Points on a hilly landscape, in no order, each with its height.
From any point a ball takes the steepest step (drop divided by distance) to one of its 2 nearest points. It stops when none of these is lower. Distance is the straight distance between rows; heights are no part of it.
<697>: [191 118 133 148 143 209 160  93  64 113 109 128 177 128 194 134 124  81
 141  61 144]  height 2.00
<461>: [135 119 127 115 122 127 131 157 170 141 148 168 149  94 104 121 158 153
 153 164 102]  height 1.93
<745>: [131 154 113  91 100 158 169 147 159  93  93 140  97 153 141 133 167 135
 112 176 114]  height 3.38
<404>: [190 117 135 170 126 162 138 110  75 136 141 152 175 106 219 141 116  81
 143  94 155]  height 1.52
<569>: [128 105 121 158 103 146 132 141 105  96 129 140 116 141  87  83 120 150
 164 101 124]  height 3.48
<712>: [122 127 133 102 136 104 140 152 150 115  52 152 159  76 113 131 175 130
  96 121 133]  height 6.11
<432>: [ 95 146 113  89 129  88  73 110 173 154 143 114  80 145 146 118  59 135
 116 107 109]  height 6.66
<456>: [ 94 125 120  94 139 160 131 183 133 118 158 174 148  60  94 107 174 170
 141 142  96]  height 1.38
<814>: [157 103 111 135 132 118 139 152 128 172 162 173 182 147 115 134 140 139
 146 166 103]  height 2.40
<928>: [141 146 145 156  97 124 119 122  96 118 158 123  80 149  85 129  90 152
 132 107 125]  height 3.18
<106>: [135 104 147 119 152 139 115 115 196 119 111 142  50 147 158 142 145 176
 116 135 126]  height 4.20
<344>: [111 139  97  80 151  91 102 136 146 151 124 113 125 145 133 108  70 187
 128 117 105]  height 6.58
<385>: [167 137 151 154 116  83  83  91 120 175 201 135 102 122 132 146 108  86
 146 135 105]  height 2.11
<481>: [155 126 140 152 149 121 138 142  55 128 152 122 140 140 107 115  61  98
 150 136 127]  height 3.99
<993>: [155 102 116 141 179 147 181 135 152 120 124 131 143 174 114 134 161 147
 182  84  96]  height 5.38
<900>: [ 83 139 141  86 115 160 130 146 125 141 146 167 164  57  80 131 189 202
  97 117 120]  height 1.91
<90>: [ 95 141 136  97 135 132 150 123  98 111 121 117 138  78  59 129 194 184
  62  96 113]  height 2.37
<375>: [102 131 127 126 143 140 106  75 149 133 146 122 109 106 122 131  82  98
 141 179 144]  height 1.12
<166>: [147 109 129 142 155 115 195 140 159 104 124 120 187 158  89 119 176 101
 167 105 109]  height 5.22
<532>: [ 86 126 124 105 142 121 169 166 174 129 112  95 142 124  95 137 153 164
 116 146 129]  height 4.81
<374>: [ 87 126  97 138 141 132 132  93 138  95 153 114  88 146 132 107 130 166
 104 126 139]  height 3.47
<524>: [138 126  97 118 115 154 165 138 162 104  63 186 158 162 135 156 172 156
 109  96 145]  height 5.82
<556>: [157  74  78 149 118 168 128 133 110 166 131 138 177 176 181 101 150 100
 189  78 140]  height 5.97
<675>: [160  88  93 138 178 135 198 128  88 122 149 156 186 169 104 119 146  86
 113 110 127]  height 1.55
<985>: [ 90 155 177  63 131 111 132 187 137 137  96  99 128  41 122 128 200 133
 116 129 117]  height 2.02
<142>: [131 115  91 162 120 104 121 167  99 105 105 148 158 142 116 118 184 107
 153 103 112]  height 5.54
<734>: [105  88  96 149 104 113  87 155 119 146  93 126 116 152 103 123 159 171
 106 119 139]  height 1.78
<409>: [144 127 122 124 166 193 168 119 133  91  88 134 135 195 151 134 132 156
 194  74 109]  height 5.52
<80>: [170 126  96 121 124 170 184 111 152 122  81 143 151 193 189 137 147 136
 145  81 144]  height 5.68
<765>: [ 67 150 123 105 147 128 107  97 189  91 160 130  62 128 136 128 108 154
  79 127 133]  height 3.70
<329>: [136 124 170 116 122 106 144 143 147 137 114 137 166 102  63 128 103 100
 125 175 132]  height 4.02
<643>: [123 168 125  57  94 136 107 108 173 127 135 113  45 178 134 113 127 161
  86 144  93]  height 3.97
<837>: [ 98 154 146 147 128 110  79  97 170 149 158  94  83 135 165 153  52  91
 142 100 145]  height 6.76
<506>: [104  92 110 102 131 157 133 144 104 144 120 118 110 120  62 107 142 134
  82 181 126]  height 2.89
<817>: [182 135 153 184 101 100 112 109 108 146 195 140 121 109 182 132 124  80
 165 137 133]  height 1.57
<784>: [131 118 157 126 123 116 106 153 149 117 143 153  58 131 104 131  81 185
 113  97 129]  height 2.88
<119>: [124 141  80 122 128  77 114 123 133 159 124  89 145 158 154 103 131 163
 164 111  94]  height 6.48
<816>: [167 173 157 108  99 160 137  79 143 113 133 145  76 137 183 136  86 143
 123 128 125]  height 3.73
<360>: [115 144 125 126 135  84 162 128 163 112 118  86 167 125  83 124 179 125
 138 147  99]  height 5.01
<274>: [160 163 150 158 123  59 107  90  86 136 152 100 111 136 130 139  89  92
 130  98 117]  height 1.69
<250>: [ 73  85 118 123 100 171 104 163 147 120 112 126 110 147  93 110 185 197
  92 130 148]  height 2.19
<8>: [119 139 157 157 157 134  99 121 129 130 160  79  87 132 192 146  59 120
 184 114 133]  height 6.86
<976>: [133  85  80 155 108 198 118 131 128 103 116 166 119 165 173  92 172 113
 190  92 143]  height 5.85
<627>: [134 129 162  62 126 131 127 149 175 152  65 120 132 111  85 140 111 135
 118 182 118]  height 4.33
<51>: [104 150 160  89 141 130 145 147  90 137 138 131 133  69  50 156 141 141
  49 136 122]  height 2.76
<988>: [140 142 100 176 101  83 158 115  83 121 150 119 167 137 132  94  86 121
 128  80 155]  height 0.23
<942>: [101 161 121 128 141 111 100  92 111  84 134  78  63 167 111 129 136 170
 116 110  96]  height 3.19
<647>: [137 121 104 152 101 180 164  63  98 119 121  87 160 128 179  84 132  76
 144 117 168]  height 2.80
<369>: [144 136 141 128 131  95 126 120 151 162 174 179 128 115  90 182 112 160
  93 122 117]  height 3.12
<972>: [173  81 130 133 151 202 148 121  94 125  87 130 144 131 195  98 103  67
 184  97 157]  height 2.45
<55>: [123 117 116 182 121 119  98 108 121 117 131 139 113 113 188 132 106 109
 143 116 171]  height 4.73
<892>: [ 93 141 184  90 135 159 145 178 124 135 102 114 116  64 124 175 238 125
  93 148 136]  height 2.58
<716>: [143 124  81 163  94 157 119 125 116 101  94 186 158 151 165 124 179  86
 168 114 138]  height 5.71
<189>: [124 169 111  66  85 121 148 104 195 130 110 123 107 137 114 114 135 144
 101 167 108]  height 3.71
<197>: [178  93 112 156 112 135 114 141  88 168 119 134 218 165 196 112 129  65
 181 107 151]  height 6.09
<94>: [127 149 123 122 138  82 143 146  72 112 149 158 188  93  65 140 135 122
  68 130 118]  height 3.14
<544>: [128 113 111 155 136 112 168 156 117  99 162 180 175  95  97  99 125 109
 143 123 125]  height 1.54
<497>: [123 138 137 134 125 132 122 124  78 149 139  63 105 158 123 115  34 108
 132 128 140]  height 4.21
<850>: [ 74 162 125  95 135 112  93 108 116  97 114 107 110 105  76 124 144 171
  87 116 101]  height 2.79
<802>: [168 144 112 118 177  97 186 114  78 127 152 142 169 147 118 141 117 100
  96 151  97]  height 1.73
<202>: [103 141 143 102 105 169 150 200 141 102  88 142 100 120 120 169 195 144
  86 158 126]  height 3.03
<183>: [ 99 141 148 122 102 137  62 105 173 114 136 121  70 115 117 127 111 109
 150 174 123]  height 1.83
<114>: [135 134 164 160 116  93 126 137 101 127 156 135 150 125  69 131  77  87
 130 161 135]  height 3.74
<567>: [147 120 156 101 131 141 127 141 175 140  71 156 104 137 130 159 104 163
 113 152 136]  height 4.45
<367>: [139 121 106 164 144 128 184 131  92 103 154 173 167 140 104 127  96 130
 118  96 149]  height 1.00
<914>: [137 133 116 144 157 110 163  87 124 140 162 100 120 127 149 134 100  84
 124 165 142]  height 0.27
<330>: [ 64 107 136  91 112 166  79 175 109 127 130 107  88 111  71 109 160 163
  74 167 129]  height 2.57
<464>: [ 84 125 148  98 146 127  68 137 214 114 129 149  47 119 144 146 147 154
  85 144 127]  height 3.96
<211>: [152 135 130 160  69 152 174  81 120 140 139  87 133 167 149 117 111 118
 126 121 174]  height 3.15
<812>: [124 115 149 148 159 121 134 193 125 110 114 142 155 106 101 153 195 119
 163 118 104]  height 5.37
<187>: [110 115 124 179 155 119 111 152 147 112 119 131 117 132 164 160 126 106
 173 154 149]  height 4.96
<203>: [110 112 148  97 149  91  66 184 113 172 115 108  97  81  92 153 179 132
 104 135  98]  height 0.47
<874>: [ 85 118 164  95 154  93  95 161 102 149  85  84 147  49  85 127 190 125
 106 124 123]  height 1.31
<520>: [135 124 117 136 199 126 186 116 108  97 126 110 137 126 116 128 114  86
 128 155 118]  height 1.09
<545>: [ 90 111 130 169 162  99 125 177 169  96 110 149 149  86 132 150 164 119
 164 124 135]  height 5.19
<651>: [126  91 125 126 121  99  60 173 111 168  85 143 113 116 101 135 122 143
 102 138 127]  height 1.28
<306>: [106 104 110 148 136 156 120 130 104 102 131 115  93 123 186  74  83 121
 149 120 167]  height 4.53
<76>: [ 75  99 119 159 141 144 115 120 134  94 145 107 105 127  83  95 144 162
 150 136 126]  height 3.72
<527>: [171 171 155 128  79 150 181  84 138 120 142  94  85 143 186 134  91 115
 108 107 159]  height 3.46
<719>: [113 153 173 136 111  98  83 131 183 110 139 144  79 105 102 147  99 146
 157 118 104]  height 2.46
<693>: [134 131 134 133 129 172 111  61 140 150 109 133 140 128 160 149  97  88
 140 199 157]  height 1.81
<829>: [174 110 118 157 117  64 125 138 114 154 122 135 196 159 173 120 146  90
 151 124 128]  height 6.22
<957>: [139 118 116 138 123 199 137  58 121 153 116 105 189 134 180 113 108  96
 156 161 161]  height 2.39
<626>: [127 107 113 124 144 150 122  98  74 141 148  74  88 120 161  78  53 122
 116 114 151]  height 4.37
<208>: [147 153  83 129 118  67 109 107 131 164 151 114 177 148 188 129 140 112
 152 147 113]  height 6.35
<514>: [113 147 160 159 111  91 129 147 130 124 177 111  85 137  63 157  79 103
 108 118 137]  height 3.45
<5>: [186 130 158 164 108 143  85  93  74 159 143 110 140  93 200 130 102  72
 148 127 144]  height 0.70
<595>: [154 145 113 114 112  89 154 142 152 136  80 158 172 143 130 159 150 135
  96 140 131]  height 5.96
<102>: [148 182 135  85  98 141  99  99 126 116 108 126  70 167 159 122  94 174
 112 117 104]  height 3.98
<297>: [ 78 105 149  66 143 148 113 165 198 141 110 109 106 103  97 125 127 184
 108 166 124]  height 4.60
<941>: [148 153 121 162  91  74 116  95  73 156 175  93 170 128 158  99  80  88
 137 111 143]  height 1.01
<490>: [170 144 125 126 125 103 119  94 121 175 162 172 181 148 122 174 113 143
 108 154 112]  height 2.81

Where does a ball stop that starts at each point below?
<816> => <375>
<829> => <114>
<993> => <114>
<643> => <203>
<506> => <203>
<812> => <114>
<8> => <114>
